A landscape with many valleys, sampled at points; each row gives a point and its height.
A ball rolls from a point to whichever of its 2 nearest points has the largest drop for the distance, and stops where none of them is lower. Distance is the straight distance between rows; heights are no part of it.
Q324: [ -3   0   1   2  -6  12  -8   2 -12   6  -1  -3  -1  -4  13   0  -6  12
  -1  -5  12  11  -3  -7   0   2  -8   0   1   0   7   9   7  -1 -11  -5
   0  -1  -4  -8 -15]  height 62.8
Q205: [ -1   0   9  -9   7 -14 -10  -1 -13  -2  -2   8   0   0 -14 -14  -5  19
   4 -15  -1  -9  -9   1  -1  -1   9  -1   5  13   0  -8   8  -1   8   0
  16   6   3   1  -9]  height 40.9
Q688: [ 10   7  -5  -4 -11  -8   6   1   2  -4  -5  -2  -3   3  -3   3  -6   1
  -2   0  21   0  -8   9   1  -4  -1 -10  -1 -15   9  12  -1   6  -1 -12
   0  -7  -6  -4  -5]  height 19.8
Q48: [ -9  -6   4   2   7   4  -3  -1   2   4   2 -13   7   5  -6   3  11   3
  -5   5  -6  -5   4  -3  -3   1   7   4  -6   4 -11   3   1 -13 -11 -12
   2  -4   9  -1   0]  height 14.7
Q417: [  5  -7  -7 -11  -1  10   3  -5  -2   5   1  -8 -17   3  11  -6   1  -9
  -9   0   1  15   5  -6  -6 -13 -11  -3   3 -14   8  11 -18  -2  -1   1
 -15 -14  17  -6  -1]  height 36.3
Q673: [  4  -2  -1   7   1  -2  -4  -1   3  -2 -11 -17  -8   9   1  -2   3  -6
  -1  10   3 -11   4   5  -7   7  -5 -10  -8   2   8   8 -14  -4 -22  -8
  -2 -13   2   8  -7]  height 33.3
Q904: [ -9   3 -11   8  12  -7   9  11   6   4  -8   6   6  18  -9   4  -9   8
  15   3   4  12   1 -10  -3  -6 -21   6  10  -7  -5 -10  21  10  -4   1
   6   2   4  -7  -8]  height 21.2
Q718: [  8   8  -5   0  -2 -20  -4   0   7  -6  -1   1  -2   1  -6  -8   4  -3
   2  -9  -4  -6  -5   8  -6   6   3  -3   2   6   0  11  -5 -18 -14 -10
  -2 -24   8  12  -9]  height 44.4
Q546: [ -6  -4   3  10  -1  -7   9  10  -2  -5  -9   2  12  -3  -2   4   2  -8
   7   1  -2  -6   0  -3  -8  10  11  -8   2  -1  -8  -5   3   9   2  -1
   3 -15  -1  10   8]  height 56.1
Q542: [ 11   6  -9   0   0 -17   6   2  18  -3  -2  -4   5  10 -14  -7  10  -8
  11   3 -12  -5  -1  12  -1   9   9  -6  -7   4  -7   9 -10  -1   2  -7
  -8  -1   4   3   8]  height 56.7
Q983: [ 18  10   5  -7   4  -1   4 -16  16  -2   5   2  10   1  -8   5  -2   1
   7  -1  -4 -14  -3  12   9  11  16  -6 -19   7  -3   4 -17   2  19   7
  -9   6   4  -4  17]  height 49.1
Q569: [ -4  -1 -12  -2  -2  11  -5  -1   1   1 -22   1  -1   9  16  -4   3   2
   2  11   1   7  11   7   3 -11 -13 -11  -6 -16   7  11   8   3 -15  -2
   7  13  -9  -4  -8]  height 41.6
Q358: [-15   6  -6 -16  -8  -7  -3   4  -1  -3 -12   7  -6  -1 -15 -11   4   8
   5  -1  -1  -9 -11  10   1 -15   4   0  11 -12   0  -1   9   5  -1 -20
  13   5 -13  -1   3]  height 23.2
Q448: [ -2 -16  16  25  -2   8   7   5  -1   1   7  -5   7   3   6  21  11  -2
  -6  -9   0  -4   6   0   8  13   9   1  -5  -1  -9   6   6  -5  -7  -5
   2 -14  -5   4 -13]  height 28.1
Q622: [ -7  -6  -5   8   7  10  -3  -1   9   9  15 -11  11  -7  -4   5   3   0
  -5   2  -4   8   9 -14  -7   0   1  23  -2  13  -7 -10  -3  -2  -3  -5
  -5  11  -2   0  -4]  height 68.5
Q599: [ -5  -9  -7  -6 -14   1   8   9  -1  -2  -8   7  13   1   6  -3   4   3
   6   1   2   9   1   0   2  -5   7 -15   0 -23  -5   8   7   7  13  -5
  -5 -10   7   6   6]  height 41.7
Q847: [ -3  -8   7 -10   6  20  -3  -6  -8   5   5  -6  -9  -7  15   0  -8  -9
  -9  -2  -1  11  -1 -12 -10  -4  -8   5   3  -2  12  -7 -15   1   0   8
 -14 -11  13  -7   4]  height 38.3
Q249: [ -8  -2  -8   3  -3 -11   9   1   4 -14   2  21 -13  -4  -8  -6  10  -1
  -4  -8  -6   3   8   0   3 -16  -3   2  20  -4  -4 -16  13   8  11   3
  13  14  -7   4  -8]  height 6.9
Q316: [ 11   4   3  11   2  10   6  -5  -3  -5  -8   9  -5  -2  13  10   4  -4
   1   1  -3  -1  14  10   3  12  -7 -19  -7 -11  -2  19  -2 -20  -4  17
   1  -2   1   3  -3]  height 48.5
Q387: [ -4  22   6 -14   3   5  -5   1  -1  -9  -6  16 -10  -9   9  -1  -7 -17
  -2   2  -2  -1  -7   2   2  -2  -1  -2   1  -1  12  -6   4  -3  -5   4
  -4 -15  -1   1  13]  height 57.2
Q430: [  0   5  -4  -2  -2   4   7   7   0   1   1  -4 -11   1   0  -2   6 -21
  -6  12 -13  -1   0  -4  -6   0   0  -2   1   1  -2  -5  -4  -6   3   9
 -14  -7   7  -4  22]  height 13.8
Q539: [-10   1  -4  -3   9  25   7  -6   7  -8  -1   4 -16 -11   3   5   0 -12
  -2  12  -7   8  10   3  -2  -6 -15   5   9 -13   8  -4  -5  -4  -3   9
  -1  20  -6  -3   9]  height 41.5
Q31: [  2  -5 -13   9  10   7   2  -2   4   0  10   0   5  -5  -8  -1   7 -15
   2   6 -18  15   8  -5 -11   3  -5  12  12   4 -10  -5  -2 -12  -2  16
  -8  18   6  -8  11]  height 69.5
Q693: [ -6   5   1  -2   8   9  -9  -6  -1   8  -9   0   9  -2  -1   0  -5   7
   5  11  -2   2   2  -2  -2   3  -5   4  -8   8  -3   2   4   0 -10   6
   6  19  -2  -7   7]  height 59.1
Q284: [ 21  -8  -9  -1 -11 -14   6   4  -3   7   5 -13  -2  22   5  -8   3   6
  -1  -1   5   3   5  -1  11  -3  -7  -3  -6   9   4   2   1  12   9  12
  -6   7   6  -3  -7]  height 31.0
Q819: [ 10  -6   7   6  -6   3 -13  -5  15   1  21   3   4  -1  -1  -1   1   8
  -9 -10   0 -14  -7  15  17  -1  11   6 -10   8  -6   7 -16 -21   0  -8
  13   0   4   9   2]  height 53.2
Q508: [ -6  -7   4   7   2   5  -4  -6   2  17  -3  12  38   4   5  17   7   2
   8   2  -5  11   2 -11   6  16   5   6 -13  -3 -17   3   9  15   8   6
  -8  -1  -1   3   2]  height 36.2
Q106: [ -9  -3  -3   3   4  -4 -14  14  -1  -1  13  -1  -9  -1 -19  -8  -1   4
  -3  -9  -9  -4 -10   4  -1   1  13   5   8   1   3   2  -1 -11  -4 -20
   6  13 -16  10   0]  height 37.4
Q56: [ -9 -17  -5   2  -2  10 -12   7   2   6  10  -5  13  -4  10  -7   3   2
  -6  -8  -5  16   7 -13  -3  -8   0  20   3   5   0  -6   1   4  -9 -12
  -6   3   1   5 -12]  height 67.2
Q802: [ -6  -6  10  -2   3  32   1  -3  -7   2   8   6  -3 -19  12   9  -7  -3
  -8  -5  -1   9  -8  -9  -5  -5  -2  16   5  -7   1 -14  -5  -4  13   4
 -11  -1   4 -11  16]  height 40.7
Q265: [  7   6  -7   7 -15 -17  -1  20   0  -1  10  -1  -8  -1  -2  -2   1 -15
  -9  -1   4  -2 -10   5   2   0   5   1   3   2   2   0   3  -1  -5  -9
  -5  -5 -16   4   7]  height 48.6
Q666: [ -5  12   7  -7   0  11   0   2   4  -1  -3  -6 -19   1   1  -3  -1 -11
   0  21 -12 -14  -2   1  -1   6   2  -7 -13   7   8  -4 -12   4   6   1
 -18  -6   1   1  23]  height 18.0
Q607: [  0   9  -2  -4  -5 -13  -1  -3  -2  -6   6   4 -24  -7  -6  -9  11   1
  -5   2  -7 -14   0  11   7 -13  -1   2   7   5  -8   0   5 -20  -1   5
   9   3  -4  -2  -3]  height 51.7
Q57: [  3  -8  -9  15 -17  -4  -2  21  -2   5   7   2  13  -2   2   3   1 -12
  -7  -3   5  11  -4  -3   0   7   7   3   3  -6  -1   5   4   6  -3  -7
  -8   2 -16   4   8]  height 50.5
Q581: [  6  16 -10  -8  -5 -10  -7  -2  14   5  14  -8 -23   0  -5 -13   5   5
  -1   3  -5  -3  -1   7   6  -7  -7  13  -8  15   3   5 -13  -7  -3 -10
 -10  11  -8   2  -6]  height 40.1
Q346: [ -7  -1   5   0  -2   6   6   5   1   7  -5  16  25   5   5  12   2   6
   8   2   1   9   0  -5  10   7   6  -8  -7 -13 -12   5  14  11  19  -1
  -5  -3   2   2   8]  height 38.8
Q648: [ 10 -10   2   1   8 -11   2  -5   4 -19  -4  -5   2   4  -8  -3   4  -7
  -2  -5   5 -11   0  16  -5  -2   6  -8   8  -4   4  -6  -9  -2 -10  -8
  12  -7   7   7  -4]  height 38.9
Q129: [-14  -3   7   4  10  -9  -8  11  -2   0   8  -6   0   0 -22   2 -11   6
   2  -2   0 -10 -17   0  -3  -3  18   2   7  -3  -5  -9  -2   9  -3 -24
  17   6 -16   3  -2]  height 32.4
Q970: [  6  -3   3  -4 -21   4   5   1  -6   3   0   3  10 -11   8   2 -10   0
  -2   0  14   0  -5  -6   0   2  10  -7  -9  -7   1   0  -6  17  21   9
 -10  -6   0  -1  15]  height 45.1
Q649: [  3  -5  -2   5  -1  -4   4  -8  -7  -3 -14  -5   3 -11  13  -1 -19  -2
   8   2  10   0   7 -10 -19   6  -9  -8   1   3  12  -2 -10  13  -4  23
   2  -4   2   1  -7]  height 18.9
Q30: [  2   3   0   4   7  16   7  -4   1  -8  -1  14  -4 -12  13  10   3 -17
  -5   5  -7  13  12   3  -2  -2  -8  -3   4 -16  -2   8  -2 -11  -1  14
  -8   3   1  -5   6]  height 45.2
Q270: [ 13 -11 -10  16  13   0   2   0   1  -7   2   0   7   6  -2   5   8 -17
   3   5 -16  10  11   7  -6  15  -8  -1   8  -4   0   4  -5  -8  -9  15
  -5  19  -5   0   2]  height 67.4
Q934: [ -2  15   5 -15   9   9 -12  -6  -5   6  -6   2   6  -2  -7   0 -17   0
   0  -3   7   4 -20  -5  -7   4  -4  10   2   9  12  -7   0   1 -10  -1
  -4  -3   4 -12  16]  height 34.5
Q969: [ -2  18  -5   0  15 -13   9   3   7  13  -6   1   9  20 -16   8  -8   8
  15  12   5   6  -6  -4   4   0 -10   1  -4  -1  -7   6  12  10   1  -3
   4  10  -4 -12   0]  height 22.9
Q789: [ -5   3  -8  12   2  -1  -8   4  -2  10  -4   6   8  -4   8  -3   0   4
   5   9  -7  11  14  -8  -3  -1 -13   8  -3   7 -11   3  15  -6 -12  14
   6  20  -8  -4  -9]  height 57.4
Q466: [  0 -18  11  17   4   2   1   3  -5   5   0   0  24   9   2  12   6   8
   4  -6  -2   2   5  -4   7  12  10   4  -4   6 -10   1  12   9   1   1
   5   3  -2   1  -7]  height 32.5
Q926: [-17  -5   0  15  -7  12  -4  14  -6   7   1  -5  -9  -6  25   3  -6  -9
  -2   3  -4   8   9 -16  -8   5  -9  -6  -3  -1  10   1   1   7 -14   1
  -8 -13 -10   9 -10]  height 25.3
Q801: [  5  -3  -2   8   4 -13   8   2  -9   4  11  -1   2  -2 -17   2   3  10
  -3 -10  -1   2  -1  -4  -7  -3   9   8  11   4 -16   7  11 -17   5   2
   8   3   4 -12  -7]  height 33.7
Q25: [  1   3   1 -10  -5  -4  -7  -5  -8  -1   1   2 -24   0   5 -10  -3   2
  -5  -2   3  -8  -1   5  10 -10 -16   7  10  11  15 -17   1   7   1  13
  10  20 -14  -1  -9]  height 16.5
Q168: [  4   1   2   1  -8 -16 -13   8   4  -6  19  -4  -7  -5 -10  -7   3 -11
 -10   3  -3 -19 -12  12   7  -6  17   7   0   6  -3  -8  -4  -5  -5 -11
   3  -4 -14   4   9]  height 45.6
Q864: [  6  14  12  -3  17   6  -2 -14   9  -3   3   1   9  -2 -10  15  -9  -6
   1  13   0 -13  -5  10   8   6  15  -1 -13   0  -3   4  -8  -1   5   7
   5  15  -7 -11  21]  height 51.9
Q588: [  2  -6  18  12   4   2   7  -4  -3   0   9 -10   2   0  -5  21  -1   7
  -7  -7  10 -11  -3   4   4   9  10  -3  -4  -3  -8  10  -3  -9  -2  -6
   9 -12   2  -5  -8]  height 23.9
Q753: [ -2   1   7  -9  10   7  -3 -13   6  -9   6   4   9  -9   6   4  -4 -13
   1 -12  -5  -2   0  -6  -1  13  13   6  -1   9   9 -14 -13   0   9   7
 -10 -21  12  14   9]  height 29.3
Q972: [ -4  -4  -9  -9 -17  -7   2   5   2   9  -3   0  19  -2   5  -9  -5   2
   7   2   3   8  -3 -14  -4  -4   9  -3  -6  -6  -3   3  -1  19  14   2
 -14 -16   8   4   8]  height 43.6
Q583: [ 15   9   6 -10  -9   5   6  -9   2   2  -7  12   6  -2   4   3  -2  -5
  -1   5   4  -3  -2   6   5   7   8 -14 -15  -9  -2  12 -11   5  19  10
 -15  -4   8  -5  19]  height 46.6
Q426: [-10  12  -4  -9  -7   4  -6   4  -1   4  -7   6 -16   1   4 -10  13   7
   1   8 -12  -4   5   7  11 -10  -6  -1  -6   0  -9  11  12 -15  -3  -2
   5  11  -6   0   3]  height 47.3
Q236: [-10  17  13 -12   6  13   2  -4  10   1  -3  -1 -20   5  -2   5   6  -2
  -5  17  -6 -13  -1   5   7   0   1  -7 -18  -1   1   3  -7  -6   4 -16
 -10  -9   5  -1  10]  height 21.9
Q532: [  7 -19  -1   5  -1   0   5  -1   4  -6  -8 -13   8  12   3   2   8  -8
  -4  -2   0  -1   8   3  -6   5   2  -7  -1  -7   3   4 -11   3 -10  -4
  -1 -14  13   6  -3]  height 35.4
Q264: [  4   0  -1   6   1   2   0  -7   0  12  -1 -11   8   4   5   9  -1   2
  -2   0   9  10   8 -12  -3   9  -6   7  -7   4   2  15  -4  -2 -10   2
  -7  -7   3  -3 -15]  height 63.7
Q253: [ -6   8  -6  12  15 -10  20   3  14  -3  -4  10   4   7  -7  11  -6  -2
  14   5   5   8   8  -6  -2   3 -15  -3   6  -7  -8 -13  11  16   9   5
   8  10  -1   0  -6]  height 17.3
Q971: [-14  -1   4 -10   1   0  -1  -2   0  -8  -5   1  -2 -11 -18  -1  -7   2
   3   3   8 -15 -13   9  -5  -9   8   2  11 -13   3 -13  -4  11  -1 -14
  17   9 -16  -2   9]  height 27.9
Q579: [ -2   2  -3   7  -8  -2  -3  14  -8   6  -6   2  -5   2  19   0 -12 -17
  -3   2   3   6  -3 -12  -6   4  -9  -8   0   1  12  -5   2  14  -9  11
  -6 -16  -5   0   1]  height 23.1
Q296: [  3  -1   3 -12  15  -8 -11 -11  -7  -8   6   5 -11   1 -15 -12   3  13
  -2 -15  -6  -2  -1   6   3  -9   0   8  14  10   5  -8   2 -14  -3   1
  14  14   4  -2 -14]  height 34.8
Q727: [-17   7   0 -15  -2  -1   7   5  -2   0 -16  11  -7  10   5  -8  -1  12
  13   5  -3  -2  -1  -3   8 -12 -12 -10   1  -6  -2 -11  20  15  11   3
   9  -1   7   1   0]  height 46.5
Q614: [-10   5   8  11  14   4  -1  13   1  14   5  -5   5  21  -2  17  -4   3
  -2   4  -2   7  -5 -10  10   5  -7  10  -4  10  -3  -3  16   7  -8  -9
   3   7  -8  -7   1]  height 65.7
Q774: [  4   9   3 -11  -6 -15   7  -8   8  -9  -7  -6 -11  -3  -6  -4  -2   8
   6   8  14 -15  -6  13  -4  -7  -1 -10  -6  -7   7   0 -11  11   2 -14
   2  -7  -4   2  -8]  height 15.3
Q813: [ -5  -3   1   9  -8   7  -5  10  -3   1   9  -9 -17  -4  13  -1   3  -2
  -7   2  -2  -1   8  -3   3   7  -6  -3  -5   5   6   3  -7  -8  -6  -2
  -6   0  -7  13  -7]  height 29.2
Q850: [ -4   5  -9   7   5 -12  18   0  11 -13   1  22   0  -3  -5   3   2  -1
   7  -6  -4  12  11  -2   1  -2  -4  -7  11  -5  -8  -7  10   9  20   3
   6  14   0   8  -9]  height 16.9
Q901: [  8 -18  -8   4  -4  13   6   6  -6   5   5  -4  10   9   6   2   3   8
   1  -5   5  23   2  -2   5  -8  -7   7   8 -15   2  13   5   1   3  -1
 -11   4   5 -10 -10]  height 39.1
Q255: [ 11 -15  -6  10  -6  -1   9  10  -6   9  17 -16  -9  19  -1   2   8  10
  -6  -2   5   9   5  -2  11  -2  -7   4   2   0  -3   7   1  -4  11   2
  -7   6   4  -4  -8]  height 34.9
Q241: [  6 -11  -1  17  -8  -5  -1   8 -11  -2 -12  -4  11  -2  11   0 -14  -4
   6  -3  11   0  -2  -5  -9  11  -2  -9   4   3   9  -7   1  21  -7  12
   5  -3 -10   4  -2]  height 20.9
Q759: [ -9   4   1  -4  -3   9   4  -5   0  15   1  -3   8  -8  -4   9 -15   0
   1   0   9   8  -8 -23 -15   9  -1   7  -3  -1   4  -3  -8  10   8  -1
 -18 -19   8  -4   7]  height 37.0
Q597: [ -6   8  13  -1  -1   5   0  -9  15  -1   2  -8  -8  -4  -5   5   5   4
  -4  17   2 -23   2   8   3   0   6  -7 -20   0  -6  10 -14 -10  -6 -13
   4  -9   6   3   2]  height 24.2
Q984: [  9  -1   6  -6  -3   9 -23 -10   2   4   6  -1   9   2   4  -6   1  14
  -9 -10   6  -4  -7   9  16  -3   7   7 -12  11  -2  10  -7 -16  -8  -8
   7   6   5  -2   2]  height 57.3
Q409: [  0 -12   7   3   5  14  12  -2 -11 -15  -3   9 -12  -3   6   3  -3  11
   2 -15   0   4   2  10  -1  -8 -10  -7  17 -13  12  -6  12   4   4   0
  10  12  -3  -4 -16]  height 30.2
Q826: [  1   3  -4 -15   0   4   3  -1   4  -3  -2   4  -7   5   6  -4  -5  -3
  -2  -7   4  11  -2   0   5  -6 -10   2   3  -3  15  -9  -1  14   6  -3
  -3  10  -1   2   2]  height 28.0
Q295: [ -8  -3  21  -2  -1   7  12   1 -11   2  -1  -5  -5   5   6  12   4   4
  -3   4   4 -11  -3  -7   3   7   5 -14  -8  -2  -3  -8   5   6  16  -1
  -4 -24  13   2   4]  height 39.4
Q527: [ -4  -5   6  17   6  10   8  12  -4  12   7 -10  -2  16   1  19  -2  -8
  -4  -2   1  12  -2 -14   0  15 -10   9   3   3   8   0   6   5  -7  -4
 -11  -7  -5  -4  -4]  height 64.7
Q442: [ -5   7   0  -1  -2  -1 -15   3  -5  -2  -1   3  10 -11   4  -3  -5  -3
  -1  -6   6   2  -7  -3  -4   5   5   5   2   7   5   2   3  -6 -17  -8
   0 -11  -7   5  -4]  height 61.8
Q127: [ 13  -2   1  -6   2 -14  -9  -9  -7 -13   0   2 -11  -1  -2 -10  -4   6
  -5 -11  10  -7  -3  14   5  -8  -3  -1  11   5  14  -9   0  -2  -8   3
  17  11  -7   0 -18]  height 25.8
Q958: [ -2  16   1 -10  -2   4   2 -11   1  14   1  -7   1 -10  -9   3 -18   9
   1   7  15   1 -10 -12 -12   3  -6   9  -8   7   8  -1  -9  10   5   2
  -9   3   0 -11   4]  height 36.1
Q701: [ 10  -7  -7   1  -9 -15   8   5  -6   7  -1  -3  12  11   1  -7   6   0
   1   6  -4   0   6  -6   1  -7   1  -2  -1   6 -12  -9  11  12  13  21
   0   2  12  -7   5]  height 27.6
Q987: [  2  -5 -18   8  -4  -6  -5  -2  13 -12 -11  -8  -9  -1   6 -11   6  -7
   0  11  -2  -6  14   9  -9  -7  -7 -10  -1  -5   5   7  -8  -9 -22  -5
   5  -1  -1  14 -11]  height 36.0
Q564: [-11  -5   6  -3   4  21   6  -6  -7  -9  -3   6 -19 -10  -3   5   0   6
   0  -2  -5  -7   3  10   2  -9 -11   7  17  -9   6  -9   7  -4   0   8
  15  22 -12 -10   0]  height 36.4
Q330: [  0   7   1 -15 -16  -6   2   3   0   2  -1   5 -19   6  11  -8   1  -3
  -4   5   2  -6  -3   4  15 -14 -12   3  -2   5  10 -16   5  22  11   6
  -1   9 -11  -2   3]  height 23.0
Q468: [  9  -1 -12   2   2 -11  -1   2   9 -10   2  -4  -7   8  -2 -14   9  -9
   2   2 -14  -2  10   6   2   0   0  -2   1  11   3  -3  -5  -4  -4   5
  -3   9   4  10   1]  height 59.2
Q880: [  5  -4   2   9  -1 -11   4   3 -14   4  -7 -10   5   9 -10   3  -6  17
   8   2  10  -8  -6   3  -1   1   6 -12  -1  -1  -4  11   9   5   0   1
  16   7  -7 -10  -5]  height 22.5
Q50: [ -5   7  18 -11  16   9  -6 -11  -5  -5   0   3   6  -5   0   8 -12  -4
  -1  -7   4  -5 -12  -4  -3  13   4   3   2   9  12 -19  -4   3   0  -1
  -3 -17   7   2   9]  height 32.6
Q90: [  0 -13 -10   6   1  -4  -6   5   1  -1   2   6  12  -2 -15 -15   1   9
   6  -8 -10   7   8  -8 -10   2   7   6   6   9  -2  -6   0   5   7   5
   5  23   1   7  -5]  height 63.8
Q526: [  5 -11   9  10  -3  -1   4  -1  -7   5  20  -9  -5  -4 -12   9   1  17
  -8 -12   5  -6  -6   3   0  -1  10   4   4  -5 -16  12  -2 -22   6  -8
   9  -3   4  -9  -8]  height 28.6
Q663: [  3   2   0   2  -8 -11  -4   0   9   0   8   5   6  -4  -7  -4   6   8
   0 -14  -2  -7  -2   4   4   6  12   2  -5   6 -12  12  -6 -17   2 -11
   3 -11   9  13  -5]  height 47.4
Q596: [  0  -7 -19   1   0  -6  -8  -3   5  -7 -18  -4  -8   7  14 -10   1   0
  -2   2   2   4  13   7  -6 -16 -14  -7   5  -4  10  -2   6   3 -18  -2
  12   8  -9   5 -21]  height 39.0
Q667: [-13  -2  -8  -9 -13 -10   5  -2   5  -9 -12  11  -9  -3 -12 -12  15   7
   2   3  -2 -15   6   9   3 -22   2  -2  13 -12  -7  -7   8   9   9  -5
  19  10  -9   2  -6]  height 17.1
Q420: [ 10   1   0  -7  -6   2   1  -3   3   5   5  -4  -2   1   3  -5  12 -11
  -7  -1 -11  -5   0  -2   1   1   9   0  -9   6 -10   2 -13 -13   8   5
 -16 -23  21  -1  17]  height 19.4
Q626: [  3 -13   3   3   0  19   7   5  -5   0  11  -2   1  -5   3   8   4   2
  -8  -8   2  13  -3   0   2  -7   0  12   8 -11  -5   0   3  -6  10  -6
  -7   8   0 -11   6]  height 42.8
Q997: [ 17  -4 -10  11 -12 -10   0   8  -3   8   8  11  16  -2  12   3   4  -7
  -3 -10   5  21   5  -4   7   3  -1   5   1  -4  -9  11   5   1   7  11
  -9   1  -7   0  -6]  height 53.1
Q858: [-13  11  -4 -12   0   9  -2   1   3   6 -18   5  -4  11   1  -2   8   9
   6  15  -3   0   3   8  12 -12  -9  -5  -7 -12  -2   9  14   4  -5  -8
  10  20 -10  -7   3]  height 44.1
Q93: [ -1   7  -2   5 -10   0  -2   3   5  10  18 -11 -22  -6   3  -2   5   9
  -8   4   5  -2   5  -1   9  -3  -8   8 -11   8  -6  10  -9 -14   4  -7
  -3   9  -7   6 -10]  height 34.7
Q112: [-11   3   7   1  -4   3  15   1 -10   9  -2  -1   3  -1   3  14  -8   3
   3   7  13   1  -3 -20  -7   4  -2  -5  -1  -7   0  -1   7  10   9   7
 -10 -35  12  -5  -5]  height 38.1
Q125: [  1  11   6   3  16  -1   1  -8   8   2  -9   3  17   4 -11  11   4 -11
  11  14  -9  -8   0   4   0  17   9  -6 -10   3 -11   5  -4   0  -1   5
  -2   3  -3  -1  17]  height 53.6
Q166: [  9   2   4   5  -2 -15   3   2  -9   8   0 -11   5   5  -8   0  -4   6
   2   5   2 -12  -4  -1  -1   4   7  -2  -6  15  -9   3   4   4   3  11
   4   4  -1 -10   7]  height 24.7
Q340: [ -5 -10   5   9  -1  -1 -20  14 -10  -5  17  -8  -4  -2  -5  -6   3  -9
  -7  -2  -7 -10  -7   3   2   7  12   5   7  10   7 -11   1 -11 -11 -11
   0  -4 -11  11   6]  height 41.9
Q478: [ -4   1   2  -9   7  -7   0   5  -9  -3 -11  11  -2  11   0 -12  -1  16
   9 -12  -7   4   1  -1   3  -3  -5  -6   6   7   2  -7  17   4   7   1
  13   4   8   4  -9]  height 44.2
Q950: [  3   6   9 -11   3  -3   0 -13   4 -12  -5   3   3  -8   3  -5   4  -8
   5  -2  -9 -13   3   2  -1   7  11  -7  -6   9  -3  -2  -8  -9   5  12
  -4 -27  21  10   7]  height 24.6
Q375: [  5   2   3  -8   1  -2   6 -17  -4  -9   1  -2  -5 -21   4  -2 -14   5
   3  -5  11  -2   5  -4 -12   2  -4  -2   4   4  10  -7 -13   4   8  18
   2   2   7   3  -8]  height 15.6
Q911: [  6  -9  -6 -19   7  11   1  -5   3  -3  -5  -2   0  11   8  -9   0  -8
  -3 -12  -9  18   2   1  -1  -3  -4  -4   5  -7  13   4 -14   4   3   0
 -13   0  18   0   8]  height 33.0
Q605: [  2  11   1 -15  -5   4 -10 -13   5   7  -8  -1  10  -5   2  -7   1  12
   0   8   5  -4   0   2   5  -7   5   3 -18   7  -5  10  -4  -1  -1  -3
  -2   4   6  -4   5]  height 59.3
Q669: [ 10   5 -16  11  -1 -17   6   1   1   3  -6   8   5   2   8   2  -1  -8
   1   3   1  14  10  -4  -5  -3 -14  -1   5  -1  -5   2  11   1  -2  16
   1   8  -5  -4  -9]  height 55.5
Q573: [  1 -11 -13  -6  -6  -5   0   1   0  -1   2  -7  -5   3  -9 -16   9   3
  -3  -1  -7   3   4   1  -3 -10   1   5   6   2  -3  -3  -2  -1   2  -2
   1  14   6   1   0]  height 61.5
Q664: [  2  14   2  -8  -1  -2  -4  -5  -6  -9  -3  10  -4 -16  -1  -6  -1  -4
   2   4  -2 -11  -4   6   2  -5   6   2   3   4  -3  -1  10 -15  -1  17
   7  -3  -1  -6  14]  height 55.2
Q195: [  8   3  -8  -7   2 -22  -5  -9   2 -14  -6  -1  -1  -4   0 -11   1  -8
  -2  -3   5  -4  -1   6 -12  -9  -2  -3  11   1   5  -7  -3  -4 -16  -3
   4 -17   7   6 -15]  height 42.1
Q44: [ -6  15  13 -13  -3   7 -24  -2 -12   3   8  10  -4 -11   9  -3  -5   3
  -8 -11   6   1 -22   1  10   6   6   0   1   6   7  -6   5 -13  -5 -13
  -4 -13  -8   0   2]  height 60.6
Q855: [  6 -13   4  23  10   5  12  11  -4   4   2  -5   2  14   1  18   6 -19
  -3   1 -11   8   4  -1  -1  19  -5   3   6  -1   0  -1   3   0  -6  10
  -7   5  -7  -4   5]  height 65.8
Q34: [ -5 -11 -14   0  -4 -10  -5   9   8   1   4   7  22   0  -4 -12   0   0
   3 -10  -2  14   7 -12  -5  -8   6  12   5   3  -2 -12   6  18   1  -8
   1   6   2  11  -9]  height 65.6
Q202: [  3   6   0  -2   4  -7   7   0   9  -4  -8   0  17   2 -12   4  -1  -7
   8   3   4  -3  -5   5  -4   9  12  -5  -5  -4  -3   2  -7  11   5  -9
  -2  -1  -2   3  13]  height 54.9
Q215: [-12   1  16  10   6  15  -6  -7  -1   6   5 -12  -4  -2   1  15   5   9
  -7   7  -2 -15   3  -2   3  12   8  -2 -15   8  -9  14  -5 -20 -11  -8
   3  -9   2   3  -2]  height 19.6
Q494: [  2   7   4  -6   8  -9   4  -3  -2   4 -18 -12   4  16 -11  -2  -7  15
  15  16  10  -9  -8   4  -2  -5  -1  -9  -6   1  -1   5   1  17  -1  -8
   9   4  -2 -10   4]  height 20.2
Q309: [ 10 -11  -1   4  -3  -1  13   1  -6 -15  -5   4   2  -2   4   5  -4   4
   0 -15  13   7   0   8  -4  -3  -1 -10  13 -17  10   1   5   6   3  -2
   6  -1  -2   0 -12]  height 25.0
Q521: [  7   5   5  -5  -5 -12   4 -18   4 -11   0  -3  -4 -18  -4  -3  -6  11
   4  -1  16 -16   2   7  -8   1   1  -9  -4   0   2   2 -14  -5   0   0
   8  -9   6   8 -16]  height 9.0
Q26: [ -3 -10  -3  11  15  18  -3  -3   4   1  13   0   7 -12   2   1   7  -1
   2  -7 -20  14   9  -9  -7   4   0  23   8  11  -9  -1  -3 -18   2   6
 -11  10   6   1  -1]  height 70.3
Q407: [ -9  12   5 -17   0  15 -17   1 -11   3   5  10 -13 -14  14  -7   1  -8
  -7  -7  -8   6 -12  -2   4  -5   0   6   4  -1   3  -5  -1 -19   0  -3
 -11 -19   3   1  13]  height 59.0

For each start below, name the point where the ball stops.
Q626 -> Q494
Q316 -> Q521
Q864 -> Q588
Q295 -> Q430
Q581 -> Q521
Q324 -> Q673
Q669 -> Q249
Q26 -> Q588
Q605 -> Q673

Call two points neighbours if one is among the 2 nearest of the other. Go from one point of each pair to the other, from neighbour to neighbour, staying as low as possible. Name the highest point that can't be avoided.
Q25 / Q588 -> Q626
Q494 / Q249 -> Q969
Q588 / Q249 -> Q801
Q430 / Q48 -> Q597
